Each row is a point on a landscape with many valleys, with its height.
From any point a ball rolls to the lowest of the 2 points nearest to it. It stops when none of these is lower. Distance is the straight distance between rows; heights are no part of it.
<912>: [135 161 177 168 105 124  85 167  83  67 142 136 121  98 168 127 108  78
 137 112 170 131 108 106 131 110  87  85 152 115  96 125 145 149 183 100
 141  81 146 152 191]  h=2.74
<1120>: [ 47 181 126  83 146 121  81 133 182 143 168 196 100 168 157 115 224 166
  98 108 138 148 191 119 154 130 164 148 123 122 196 146 137 113 107 134
 148 144 129 116 127]  h=1.04
<481>: [122  61 141 138  93 160 118 153 125 103 135 114 146 139 148 126  97  69
 229 128 162 145  81  94 115 144  81  51 144 166 110 181  99 145 102 116
 119 128  99 130 128]  h=6.50
<316>: [131 145 158 160 138 105 101 162  77  55 152 157 129 117  94 114 161  87
 138  97 204 107 104  95 111 144 100  74 167 130  97 124 156 141 189 123
 154  84 139  85 159]  h=7.16
<232>: [112 148 154 125 105 130 157 115  91  98 168 104 113 101 126 128  99 166
 112 118 158  96 115 139 119  98  89 141 148 105 113 122 131 168 149 171
 147  84 125 110 169]  h=5.43
<1482>: [152 145 167  91 130 122 116 116 133 195 121 120 106 166 116  65 132 176
 106 167 106 164 127 119 148  98  93 188 135  92 107 113 107 116 141  85
 136 118 127  99  90]  h=4.18
<1239>: [178 149 103 143 112 116 170 131 110 125  97 110 138  94 127 127  79 152
  69 119  93 101  99 157 165 127 139 210 112 139 120  68 134 122 172 125
 101 124 141 116 108]  h=3.80
<996>: [134 160 119 107 137 154  85 104 153 182 121 142 132 154 141 122 134 137
 118 172  67 158 116 125 133 112 145 113 134 110 137 125 129 130 105  94
 133 144 104 140 123]  h=3.43
<1318>: [114 155 123 129 141 114 144 146  92  93 158 131 146 160  75 128 146 143
 110  90 215  69 121 111 103 138 111 116 145 140 135 126 155 157 126 213
 124 109 140  94 133]  h=7.38
<1020>: [118 138 152 152 139  75 197 139 124 139  85  93 136  93 100 141 108 152
 120  79  91  91 170 168 151 140 164 203  84 160 159 118 132  68 133 153
 111 125 166 132  49]  h=5.68
<1238>: [149 127 142 139 104 152 132 110 158 170  79  81 141 112 163  98 102 139
 129 167  58 144 114 135 170  91 125 165 146 114 124 123 116 104 117  65
 131 141 142 132 103]  h=2.78
<1188>: [ 86 169 138  84 131 171 122  93 147 197 153 139  97 191 166 132 164 160
 112 178  85 170 160 149 166 105 149  81 146  77 103 152 133 144  79  86
 168 124  55 119 145]  h=7.10
<1017>: [133 113 134 148 133 132 100 144 123 101 120 114 109  43 154 120  99 143
 146 130 134 153 153 147 156 147 115 149 150 114 139 135 125 106 192  97
 139  85 231 205 186]  h=4.02
<557>: [157 158 130 160 135 137  87 135 142  67 122 157 114 123 112 113 142  67
 150 133 150 129 101 111  83 129 109  62 130 159 115 115 137 135 123 103
 124 139 114 111 139]  h=6.85
<741>: [134  58 110 144  75 168 158 141 137 123 118 111 176 123 128 143  84  89
 219 119 150 116  90 110 122 151 116  78 122 172 133 181 122 124  92 142
 110 143 102 138 119]  h=6.67
<863>: [ 77  78 161 100 134 116 174 122 137 139 144 100 107 129 115 106 142 185
 161 142 148 146 165 116 135 123  97 159 114 138 159 173 102 117 120 161
 134 125 137 100  86]  h=3.30
<125>: [ 81  93 147 146 132 144  87 130 136 105 130 112 125  54 164 115 108 144
 161 106 155 148 147 152 138 136 119 118 161 104 143 178 112  80 154  94
 163 104 228 213 182]  h=4.37
<218>: [148 108 154  98 148 106 160 134 135 196 103 102 140 187 111 115 145 154
 119 151  94 158 148 111 123 139 120 191 106 118 125 156  95 105 135 124
 117 145 131 106  60]  h=3.34
<397>: [125 174 139 141 131 134 130 118  90  96 153 136 132 126 161 175 127 135
 113 141 150  73 115 109 116 103 122  39 101 138 111 142 156 146  73 136
 144 141  53  98 174]  h=6.27
<872>: [158  58  95 152 108 165 152 158 169 121 107 118 167 147 114 149 116  67
 201 135 110 133  96 116 111 160 149 100 110 179 170 177 105 115  77 134
  84 163 118 156 101]  h=6.90
<990>: [120 139  85 130 105 139 179 102 131 121 101 112 154  93 196 204 116 129
  81 118  89  54 145 170 161 140 202  80  93 136 112  95 164 173  92 124
 145 140 100 152 132]  h=4.57
<1418>: [164 159 102 168 134 132  46 135 161  77 128 168 113 101 136 104 136  79
 132 131 130 138 112 131  93 112 145  64 137 140 135 104 135 105 130  84
 143 152 137 156 172]  h=6.66
<1446>: [ 92 154 154  88 109 149 175  91 123 189 141 119 102 171 155 135 139 171
  90 153 105 135 171 118 181  99 107 166 122  98  91 127 126 148 104 119
 143 126  72  79 109]  h=6.80
<1401>: [144 129 139 112 122 110 135 102 131 141 106 104 111 101 125  88 116 178
  97 157 113 139 124 143 129  91  94 193 139 104 118 106 103 116 152 107
 126 112 153 106  97]  h=4.59
<895>: [157 153 135 142 101 156 114 127 152 121 116 154  96 115 131  84 107  52
 124 158 109 150  82 118 107  97 112 106 153 137  73  94 110 165 127  86
 115 163 108 122 139]  h=6.61
<866>: [136  84  99 160 137 107  83 175  89  70 119 155 156 141  92 129 115 101
 189 105 214 106 116  88  95 157 130  76 133 138 130 168 150  79 181 165
 123 139 151 130 143]  h=5.86
<179>: [ 86 129 196 139 116 112 111 121  79  92 179 113 106 106 177 125 120 133
 154 123 166 133 111 125 125 105  58  89 163  79 105 156 116 140 163 123
 165  75 133 155 183]  h=2.03
<1249>: [110 174 107  72 118 130 119 104 150 173 135 145 109 217 136 148 204 131
  44 114  92 159 180 156 166 156 160 139 112  87 144  94 163 130  88 121
 144 136  63 130 143]  h=3.74
<449>: [ 95 131 134 116 130 164 143  92 153 210 120  98 149 167 163 171 128 123
 118 167  57 155 165 144 163 125 167 104 108  93 103 143 139 120  75  97
 155 144  90 114 126]  h=2.71
<1360>: [ 61 166 115 124 150 147 135  89 144 161 104 119 126 134 182 177 167 142
  84 123  94 113 175 142 131 125 198  77  89 116 138 138 155 129  70 133
 166 147 117 141 126]  h=2.05
<1501>: [123 156  95 165 144  99 100 157  86  62 142 139 133 107 133 150 121 127
  77  60 194  76 124 150 108 155 132  93 114 135 164 123 181  94 140 165
 150 118 172 158 195]  h=5.80
<1200>: [117  83 160 117 143 112  61 158 120  88 146 152  98 119 155  94 129 118
 210 121 161 163 111 109 103 133  68  96 182 100 118 167 111 136 162  88
 157  70 169 163 151]  h=4.98
<275>: [132 110 148  82 156 134 134 105 122 143 139 141 136 185 100 141 128 122
 163 168 116 146 109  88  95 115 118 114 132 132 119 146 107 175  92 138
 112 129  70  76  94]  h=5.55
<251>: [154 158 124 130 132 126  60 132 160 128 133 178 112 124 132  64 127  92
 145 155 108 161  86 115  92  95 140 101 167 126 107  78 120 136 150  75
 128 137 125 115 143]  h=6.43
<194>: [126 109 127 175 113 114 100 177  82  69 111 164 144 126 102 132 128  56
 192  98 205 116 103  79 112 162 111  66 132 160 106 139 129 105 186 148
 140 134 121 103 150]  h=5.65
<1334>: [128 174  89 147 159 101  98 132 113  81 140 138 128 137 112 148 143 147
  91  91 193  81 124 144 101 128 124  81 105 139 156 125 164 118 100 150
 146 132 149 143 162]  h=5.95
<461>: [ 73 176  96  89 152 114 101 120 158 140 147 166 120 222 146 165 213 126
  65  81 153 124 180 126 127 137 157 115  96 115 167 124 148 135  71 143
 119 161  88 111 144]  h=2.85
<242>: [ 81 159 130 101 177 131 115  89 165 158 163 154 142 222 132 147 172 151
 153 137 129 158 158 106 116 119 145 101 111 105 128 163 106 144  72 147
 123 166  79 115 130]  h=5.04
<1413>: [149 161 140  82 126 148 113  99 127 170 130 145 119 176 128 105 135 124
  86 163  78 156 113 113 127 110 152 141 133 116 110 112 149 159 120  94
 116 133  78  97 116]  h=3.84
<1002>: [152 147 150 162 148 114  97 164 110  60 126 163 113 125  64 100 173  55
 158 120 188 134  85  99  92 155 104  51 140 172  90 111 150 149 151 106
 150 115 113  74 149]  h=7.03
<479>: [104  80 147 180  86 106 179 128 128 151  72  70 135  57 139 131  88 151
 172  97 102 108 151 168 172 122 125 202 133 132 122 136 107  90  86  89
 112 112 174 178  83]  h=5.56
<159>: [ 92 131 142 142 119 127 135 103 134 109 142 102 114  66 146 119  98 168
 120 130 134 150 147 138 141 118  98 143 133  97 135 132 112 114 153 120
 153  97 173 154 170]  h=3.51
<690>: [102 131 157 110 121 148 145  97 137 206  94  77 136 144 155 131 113 157
 124 161  65 142 152 142 167 109 133 140 123 100  99 147 121 108  79  65
 148 138 130 114 102]  h=1.82
<333>: [161 108 117 163 105 149 115 103 174 139  73 110 150 101 157  96 113  87
 135 144  46 142 113 139 166 106 159 157 149 129 140 104 110  90 141  70
 142 154 167 177 120]  h=3.56
<1106>: [131  83 149 125  98 139 115 145 145 115 138 124 116 135 116 102 112  73
 209 143 138 152  68 103  80 122  75  74 156 147 101 152  99 159  95 120
 113 123  86 100  94]  h=6.30
<562>: [129  70 129 144  90 162 136 119 154 119 126 108 148  85 160 146  81 112
 183 137 110 128 105 134 142 136 121 112 141 129 136 152 105 119 119  93
 127 124 138 158 146]  h=5.50
<924>: [174 144 157 133 111 144 135 126 140 123 129 137  98 103  95  92 125  49
 131 146 125 142  78 131  96 103 105 107 161 145  62  97 120 188 130 129
  95 154  87  71 108]  h=6.44
<441>: [164 114  86 169 126 171 131 136 158 102 110 126 171 126 116 157 122  59
 179 128 137 126  97 110 109 142 145  52 109 181 143 152 114 109  81 133
  94 170 104 136 122]  h=7.13
<833>: [208 164 105 109 127 113 131 135 105 151  92 129 117 128 118 109 108 135
  43 124  74 129  86 150 158 109 141 209 138 138 113  64 164 127 168  88
 110 138 143 115 107]  h=4.26
<101>: [ 68 121 165 122 136 135 138 110 119 113 167  98 121 116 152 126 115 156
 178 125 153 139 112 119 126 106  73  75 156  86 128 181 109 130 119 139
 161  97 121 146 158]  h=2.45
<1101>: [108 141 121 101 171 118  65 104 168 174 144 164 148 205 117 121 176 157
 159 146 111 171 142 120  96 131 163  79 126 110 149 158 107 126  88 112
 141 155  98 132 113]  h=4.70
<1276>: [118  74 141 158  91 112 187 131 123 137  91  66 141  56 113 139  82 172
 165 110 123 122 134 168 177 141 113 193 114 132 128 142 126 106 129 136
 113 100 159 143 109]  h=5.32
<986>: [147 132 122 124  99 167 160 101 129 174 123 107 155 115 156 145  83 129
 112 170  66 132 115 130 156 105 145 139 120 132 101 112 122 154 113 103
 105 147  74 104 114]  h=5.49
<1331>: [147 111 102 122 145 136 165 117 120 124 129 131 177 153 102 200 110 128
 157 144 132 116 133 118 103 165 151 122  90 166 139 147 127 159  86 191
  64 151  67  91 107]  h=7.91
<1330>: [154 165 100  60 115 113 122 116 119 178 129 140 134 221 112 170 168 106
  39 114  90 154 133 147 147 154 144 162 112  97 125  79 172 141 106 108
 118 134  73 113 141]  h=4.19
<403>: [ 87  68 103 136 137 113 147 148 126 124 123  97 132 118  79 122 128 159
 162 112 182 128 162 125 111 158 104 128 115 138 183 182 115  84 139 190
 136 104 172 142 105]  h=7.06
<931>: [109  80 108 132 130 101 172 152  96 130 126 104 137 107  79 101 118 163
 137  92 172 115 157 131 123 169 111 192 104 143 167 139 128  76 181 218
 122 107 181 124  93]  h=6.82
<526>: [163 107 140 105 113 129  89 127 150 153 121 142 112 128 125  65 116 122
 147 180  95 167  83 102 103  99 119 136 153 114 103 113 114 139 150  74
 136 128 122 114  98]  h=6.26
<1324>: [145 149 116 104 143 132 158 105 118 135 153 138 138 140 101 160 119 135
  78 124 133 106 120 122 112 115 123 159 116 149 132 103 142 164 117 158
 111 136 112  81 136]  h=4.91
<206>: [152 107 110 157 114 145 102 146 124  79 114 137 142  57 131 127 100  99
 147 118 130 134 138 136 145 148 139 142 155 123 146 134 132  96 182 132
 122 115 184 200 169]  h=3.59
<44>: [117 113 105 109 196  86  65 145 161 145 156 175 118 163  91  91 184 179
 153 144 143 155 152 102  80 129 146 118 130 122 171 128  99 114 127 141
 146 131 179 135 108]  h=3.76
<1235>: [106 141 119  83 169 108  81 127 167 183 146 159 134 198 114  97 194 158
 129 127 125 179 159 100 102 139 168 147 108 123 164 131  88 100 103 139
 143 149 141 133 103]  h=4.27
<1396>: [153 171  79 136 140 153 113 108 151 130 113 164 151 170 163 165 142  83
  80 123  97 117 115 141 104 125 186  74  93 155 126 101 158 161  88 109
 108 184  71 122 134]  h=7.48
<71>: [145 125 128 167  94 157 124 173  94  80 124 147 152  76 148 140  92  69
 159  95 177  96 132 129 152 142 143 125 141 142 119 133 129 119 197 140
 114 115 159 193 186]  h=3.15
<609>: [160  91 140 115  77 162 180 113 144 157 126 104 137 101 141 120  76 102
 152 174 100 147  92 117 138 104 115 141 118 128 112 117  91 167 116 111
  99 137  75  92 105]  h=5.76
<483>: [156 136 134 150 128 114 132 161  74  66 150 132 144 138  70 124 131 114
 128  98 203  94 104 111 108 143 114 108 155 139 118 131 165 142 169 175
 127 111 146  82 146]  h=7.27
<1359>: [100 116 147 133 132 112 165 120 136 156 115  90 115  98 134 102 111 193
 126 116 115 129 166 151 143 103 102 189 107 127 149 134  91  86 138 120
 136 116 162 119  92]  h=4.99
<836>: [ 65 109 131 119 139 119 126 141 116 115 175 131 122 125 105  93 141 169
 154 110 199 127 159 125 106 133  87 109 137 117 174 168 123  96 139 192
 161 109 179 137 123]  h=7.26
<1250>: [189 191 121  88 137 126 111 131 106 177 107 133 101 166 110 108 139 152
  39 138  76 150 133 151 161 128 131 196 133 117 120  71 157 120 150  78
 134 128 121 112 103]  h=4.66
<630>: [113 124 133 110 154  98 119 146 125 105 166 136 126 156  81 106 157 165
 143 132 202 118 138  99  97 138  84 116 150 127 147 150 126 150 133 198
 137 113 155 107 109]  h=7.44
<506>: [128 184 112 154 147 133 104 118 102  91 129 152 140 150 131 178 143 134
  98 115 166  92 124 118 105 140 137  61 109 159 147 137 175 139  75 126
 139 148  87 122 173]  h=6.13
<685>: [ 86 137 110 154 118 116 149 110 132 113 122  98 123  45 142 138 102 161
 102  99 120 112 160 173 149 135 121 148 117 110 159 129 143  94 147 157
 160  96 188 163 163]  h=3.89
<459>: [122 176 174 105 120 128 193 109 122 160 132 106 105 120 149 125 113 199
  50 107 114 113 177 158 176  92 101 223 109 132 108  87 121 120 145 130
 121 123 118  92  82]  h=3.17
<1447>: [156 148  96 112 190 109  69 134 135 104 138 186 141 181  79 126 166 121
 130 114 146 130 117  96  72 133 159 103 130 163 144 110 144 138 106 123
 113 147 115 103 122]  h=0.49
<696>: [141 143 109 156  82 128 194 113 130 140  92  83 138  60 162 157  82 169
  78 131  93  86 127 173 190 116 128 191 111 133 106  68 134 148 146 135
 126 125 112 131 119]  h=3.27
<624>: [152 145 103 133  91 154 182  99 121 142 120 122 145 102 199 181 116 124
  66 158  80  72 127 156 165 107 182 117 106 119  96  80 162 185 112 114
 135 149  75 124 127]  h=4.92
<427>: [125 111 106 148 163  99  60 147 113  71 140 145 127 142  98  99 146 138
 186 121 192 131 119 103  76 144 106  68 145 126 145 146 144  95 149 155
 136 103 159 139 137]  h=6.09
<1328>: [137 162  76 118 160 117 110 109 129 115 115 160 146 200 128 199 159  93
  76  98 126 112 129 133 103 141 163 100  93 146 126 113 168 165  86 131
 111 165  60 110 151]  h=7.60
<843>: [134 151 177 107 157 111 102 116 127 103 157 156 109 151  99 101 168 124
 140 137 129 126  97 109  89 105  96  96 190 125  99 118 134 201 127 110
 139 124  84  76 115]  h=6.06
<1135>: [176 168 116  75 109 148 106 125 125 171 125 163 120 207 109 150 150  79
  50 134  77 143 112 137 135 121 165 126 125 131 109  84 176 174 107  92
 103 148  53  89 126]  h=4.20
<658>: [110 160 136 189 105 106 108 158  57  70 137 141 153  96 160 157 108 120
  95  82 194  76 127 139 141 134 134  78 117 122 126 142 153 116 166 147
 139  96 152 158 221]  h=5.67
<738>: [ 68 164 112  88 162 109 109 127 171 132 154 184 125 197 125 141 214 149
  90  86 144 159 180 122 114 150 175 150 104 136 194 131 136 105 102 160
 125 168 150 121 125]  h=2.04
<92>: [156 149 170 134 138 131 124 129 129  78 147 159 102 124  84  96 156  97
 113 122 137 124  86 124  96 113 106 105 164 156  78  97 142 197 156 114
 113 129 103  56 136]  h=6.25
<525>: [115 153 106 136 147 149  94 103 160 159 113 133 141 137 166 137 138 142
  95 139  85 131 141 136 134 113 171  79 108 112 139 135 150 136  90 103
 155 159 120 151 151]  h=2.87
<598>: [ 71 174 122 108 151 126 103 112 159 148 164 168  98 146 148  97 186 166
  90 122 143 133 161 125 117 106 133 126 125 101 162 122 119 124 107 134
 153 132 143 123 141]  h=1.88
<1304>: [145 124 161 139  72 136 156 145  92  96 144 101 111  77 123 145  76 155
 113 128 144 125  99 133 131 113  94 182 163 112  92  89 139 165 185 159
 112  76 142 121 168]  h=5.60
<1153>: [127 163 173  96 122 136 159 128 126 185 129 110 108 166 150  86 126 187
  87 127 109 153 167 138 178  89  94 215 134 111 100 118 102 113 146  99
 117 127 120  95  55]  h=3.71
<1210>: [140  65  93 159 126 115 104 177  94  96 109 137 151 104  96 117  90  96
 185  96 180 113 115 115 110 172 138 109 134 140 137 158 140  97 190 182
  90 125 163 161 131]  h=6.07
<1184>: [ 93 101 186  84 130 120 172 143 142 176 119  97 118 166 134 107 151 178
 143 131 105 159 170 115 125 127 107 197 104 129 147 172  81  83 115 126
 117 141 139  92  60]  h=2.42
<1408>: [138 104  97 144 167  93  31 146 150  83 150 160 118 132 124  86 148 136
 194 138 159 158 108 118  82 132 130  72 159 125 144 132 118  96 128 106
 146 121 169 158 138]  h=6.29
<910>: [120 145  97 138 123 133 164  99 153 158  88 107 173 131 175 189 115 112
 109 131  56  90 151 151 165 142 193 124 105 141 131 105 146 146  89 120
 141 155  98 142 114]  h=4.06
<82>: [115 146 112 126 127 161 131  94 159 181  91 110 167 160 173 202 135  89
 103 158  41 124 153 140 164 144 211  80 101 116 114 128 160 135  77 123
 142 162  79 146 120]  h=3.44
<1040>: [118 100 146 100 139 126 102 115 148 139 129 117 127 141 130  93 119 157
 173 169 113 161  97 109 102 107 107 113 136 109 141 159  96 135 117 103
 131 123 134 128 106]  h=6.01
<797>: [ 95 156 140  98 164 127 131  90 138 138 164 149 118 197 118 151 164 136
 138 149 145 129 131  92 113 105 117 105 133 121 111 154 111 179  73 148
 117 145  51  85 122]  h=5.29
<421>: [148 111  96 129 183  87  97 129 127 130 143 156 110 117  94  81 148 159
 102 135 116 135 126 123  93 138 149 165 116 116 152 101 115  90 158 131
 127 128 200 142 108]  h=2.70
<1365>: [ 93  75 114 161 114 123 144 136 121 129  88  99 143  46 102 138  94 152
 170  90 146 118 147 150 159 167 146 169 121 136 157 158 136  70 161 165
 137 102 199 191 136]  h=4.69
<766>: [ 90 109 130 189  94 128 151 103 154 151  81  77 145  61 151 150  89 133
 162 115  83 111 153 152 165 122 143 159 123 131 143 124 119  98  87  92
 144 115 179 170 126]  h=5.84
<1400>: [ 98 121 100 187 111 118 143 116 124 108  93 102 148  33 133 169 100 125
 141  94 127  91 155 161 160 150 162 125 126 128 171 128 143  95 133 162
 145 110 187 212 156]  h=4.28
<966>: [ 82 144  97 102 162 114 155  97 144 160 130 129 163 180 117 195 165 127
  94  96 100 141 174 125 112 181 175 134  74 139 154 134 127 112  92 179
 124 168 105 129 108]  h=3.81
<1320>: [113 156 165  79 133 160 129  99 141 213 146 108 106 187 147 126 153 164
 107 183  88 173 163 129 184 109 115 140 123  81  94 143 125 125  95  84
 144 123  68 105 103]  h=6.96
<139>: [152  99 121  95 169  81  93 144 135 148 143 143 105 162  87  83 153 164
 134 164 128 145 118 109  75 122 134 155 134 121 148 122 103 122 141 129
 136 132 167 121  98]  h=3.28
<1362>: [ 96 158 108  98 152 136 164  79 128 154 139 126 143 161 133 162 148 148
  84 121 106 121 163 124 135 137 142 154  93 126 143 126 128 146 103 167
 121 139  98 113 120]  h=4.47
<365>: [133 148 164 156  90 158 165 119  91 100 168 106 148 105 168 183 103 123
 119 149 158  62 103 138 138 108 126  59 116 138  94 126 163 160  89 141
 136 124  39 101 171]  h=6.37
<465>: [187  82 110 155  97 132 133 146 151 127  72 109 136 101 131  85 116  86
 157 138  59 139 101 143 170 125 147 197 138 148 136 113  90  69 154  90
 122 153 154 177  94]  h=4.17
<306>: [168 123 131 139 112 116 134 141 115  77 139 129  92  82  98 105  99 130
 122 133 134 137 107 125 111 130 106 154 165 122 102 104 144 151 192 143
 113  98 166 115 153]  h=5.74
<1236>: [158 143  96 153 135 168 127 126 163 126 116 148 173 143 141 171 122  65
 133 149  93 122 117 117 109 133 175  67 103 167 128 117 129 142  67 129
 100 192  84 139 123]  h=7.33
<317>: [123  32 117 173  78 132 177 141 122 143  75 102 158  70  99 146  79 145
 203  95 136 104 127 146 175 176 143 182 126 152 139 169 129  86 130 146
 117 104 180 180 116]  h=5.03
<1476>: [ 84 125 172 132 116 108 210 128 128 142 115  89 133  86 132 133 106 186
 139  89 111 112 196 157 158 110 128 212 100 154 160 149 116  81 129 152
 112 109 160 104  70]  h=5.31
<862>: [173  70 117 148  94 174 135 134 166 120 100 117 133  95 129  99 100  67
 176 143 109 158 103 126 126 119 139 138 142 150 130 130  88 125 123  89
 119 153 139 166 126]  h=5.16
<916>: [167 155 115 126  95 184 151 110 144 153 122 138 137 128 169 153 102  87
  65 171  76 116 104 130 150 107 153 103 126 134  82  85 162 180 108  96
 109 151  60  97 137]  h=5.21
<548>: [145 111 106 160 147 130  56 148 141  75 134 158 117 104 148 110 126  89
 163 130 150 156 116 126 106 131 129  77 160 129 145 135 124  96 159  93
 133 125 176 176 149]  h=6.47
<1085>: [173  58  89 148 122 117 126 170 103 103 101 124 132  72  87 125  97 118
 165 117 138 112 121 135 142 178 126 160 134 140 148 145 149  67 191 167
 101 121 165 178 116]  h=6.32
<1356>: [170  75 112 129 130 117 104 151 125  97 131 132  97  86 111  87  96 113
 140 161 128 139 110 116 116 132 111 154 149 129 123 107 129 102 181 136
  96 115 177 152 126]  h=5.51
<1327>: [106 161 137 123 120 135 130  95 150 135 137 120 103  83 164 109 118 172
  75 131 118 119 138 144 130 100  97 141 137  98 121 102 126 144 136 114
 153 119 146 132 168]  h=3.07
<255>: [190  38 108 129 110 134 106 174 147 108 116 148 100 100 109  90 111  51
 180 136 129 143 114 115 116 145 121 132 143 150 110 130  95  93 174 132
 105 138 169 177 115]  h=5.15
<914>: [123 154 138 133 108 157 200  98 107 128 173  88 130 120 147 188  99 162
 106 148 143  80 119 136 138  97 126 115 117 114  95 121 146 190  92 168
 124 121  48  90 148]  h=6.49
<802>: [160 184 166 182 104 126 111 175 105  66 134 148 105  94 124 124 133  32
 110 101 172 113  96 128 129 130 103  80 138 135  81  95 133 150 174  90
 137 110 145 122 211]  h=2.25
<1479>: [108 112 171 157 138 124  90 181  73  77 125 159 118 115 148 122 122  39
 202 109 202 139  99  84 116 148  89  60 154 125  88 156 123 129 190 112
 154 108 136 130 134]  h=5.42
<411>: [157 139  78 101 205  88  82 152 125 138 146 180 127 200  82 119 181 146
  96 115 119 129 119 115  75 155 172 143 118 129 151 108 136 118 124 145
 118 151 151 119 110]  h=1.43
<435>: [109 154 148 106 120 161 196  78 123 152 168  93 111 121 148 164 110 187
 110 154 119 120 141 140 156  93 107 157 112 114  95 127 118 171  99 143
 136 115  79  86 132]  h=6.63
<1433>: [113 153 129 121 118 137 179 107 104 125 168 114 119 113 107 139 129 175
  86 124 165 105 140 137 136 122  99 161 118 128 144 124 135 157 118 187
 123 113 125  92 123]  h=5.22
<500>: [147 114 108 143 128 111 160 122 130 140  95  95 150 105 108 141  96 141
 120 138  82 113 116 148 145 143 149 160 106 148 148 121 113 115 125 137
 100 138 147 137  97]  h=5.52
<1301>: [167  84 148 122  87 161 148 135 164 139 114 107 112 131 120 100  91  56
 177 164 113 152  79 114 103 117  95 103 142 150  91 123  71 178  94 112
  92 141  90 103 100]  h=6.05
<1278>: [166 169 123  66 127 111 102 139 123 184 138 155 113 211  82 125 180 140
  36 131 103 161 137 140 154 134 138 194 134 106 132  70 158 134 126  83
 126 124 103 114 120]  h=4.56
<1046>: [107 170 123 115 142 114 127 111 133 116 148 148  85 113 141 101 157 166
  52 113 139 113 153 142 120 106 123 158 117 119 153  89 136 136 144 132
 155 131 177 130 161]  h=2.55
<980>: [195  97 135 114 144  95 154 168 115 171  84 100 143 145  96 102 115 145
 135 169  89 137 113 120 116 132 136 206  98 140 125 136 102 100 150 117
  92 152 131 112  64]  h=4.13
<119>: [ 93 123 188 147 110 119 111 152  59  91 157 131 114  98 158 114 110 111
 158 105 193 128 124 109 139 103  88 124 179  91  91 144 126 155 201 131
 133  55 169 148 176]  h=2.40
<1415>: [123 159 158 153  91 125 126 139  72  87 160 123 137  87 149 141 110 152
  96  96 185  91 119 151 134 115 100  94 141 104 121 128 149 144 152 152
 154  85 125 153 203]  h=5.57
<383>: [118 104 169  94 164 108 110 125 121 125 145 148 127 178  98 101 165 137
 174 164 156 135  95  93  78 110  85 106 164 131 129 151 103 184 104 153
 123 122  81  78  95]  h=5.81
<233>: [153 145  84  97 189  87  98 135 128 144 151 183 101 152  79 101 179 149
  72 107 138 125 125 133 114 128 143 178 122 129 148  78 130 119 128 130
 116 138 183 119 110]  h=2.10
<412>: [120  47 147 112 100 132 120 125 141 110 132 104 133 117 132 111  94 130
 196 149 124 158  83 121 114 133 101 111 152 134 135 175 106 142 116 103
 126 116 135 142 127]  h=5.75
<1345>: [173  80 109 138 143  96 146 156 140 146  89  94 158 129 103 126 116 127
 158 149  92 128 106 125 107 171 155 159 102 151 169 145 110 101 130 140
  98 152 147 136  79]  h=4.93
<404>: [100 151 137 128 123 118 186 104 129 154 115  91 111  86 167 134 114 188
  61 113  89  98 169 164 171 111 128 184  94 134 120  97 132 127 131 132
 135 132 124 110 111]  h=2.61
<1368>: [ 94  93 182 130 139 119  88 166  73  90 139 157 109 125 151  94 146  94
 203 110 179 147 105 105  93 119  55  84 186 105  94 164 129 150 181 110
 157  73 134 123 136]  h=5.20
<920>: [163 155 143 184  77 173 131 172 102  76 135 151 110  73 141 139 100  33
 137 102 170 115 119 133 153 125 116 115 149 140  94 106 114 152 192 104
 113 113 153 171 200]  h=2.75
<662>: [153 150 109 136 159  92 170 132 114 152  90  92 137 119  97 131 115 157
  89 104  80 102 151 151 151 151 171 202  87 152 144 102 123  95 141 139
 104 151 152 133  80]  h=6.00
<527>: [ 82  87 151 120 149 109  81 131 134 106 152 126  96 101 158  93 121 151
 183 119 176 161 136 131 107 135  82 110 171  90 135 165 107 107 150 111
 177  75 202 193 168]  h=4.72
<443>: [201  85  86 145 117 156 144 142 156 105  94 130 119  77 108 102 116  54
 160 147 102 126 105 140 134 138 141 159 129 149 133  99  84  88 165 127
  96 155 148 183 121]  h=4.71
<1208>: [ 73  93 157 102 116 140 185 117 126 133 151  84 127 120 134 130 105 175
 179 124 152 126 122 125 134 125  88 118 125 115 148 178  93 139  97 156
 153  97 125 115 119]  h=2.90
<941>: [129 156 108 113 155 142 129 107 127 130 138 135 167 184 123 189 135 105
 133 132 135 123 120 100  99 144 148  97  93 156 123 143 136 152  80 149
  83 169  52  99 130]  h=7.74
<786>: [167  59  96 130 130  92 142 170 104 124 113  94 123 110  74 105 108 150
 140 139 149 113 123 133 123 164 115 189 111 139 155 147 136  93 171 194
  99 106 166 145  96]  h=6.58
<584>: [ 58 157 112 100 140 136 158  78 153 161 117 132 136 174 156 191 178 126
  95  96  83 140 204 138 152 155 197 113  84 125 144 139 144 108  88 151
 154 150 110 126 101]  h=2.95
<628>: [ 76 179 117  85 122 127 123 118 151 166 157 161  92 202 158 142 204 145
  69 111 135 133 181 129 152 117 144 104 123  89 131 125 148 154  82 120
 135 146  75 111 154]  h=3.29

For each start below, name the point where the ball stops.
<609>: <690>
<383>: <1447>
<630>: <802>
<766>: <1120>
<483>: <802>
<1368>: <802>
<479>: <1120>
<941>: <690>
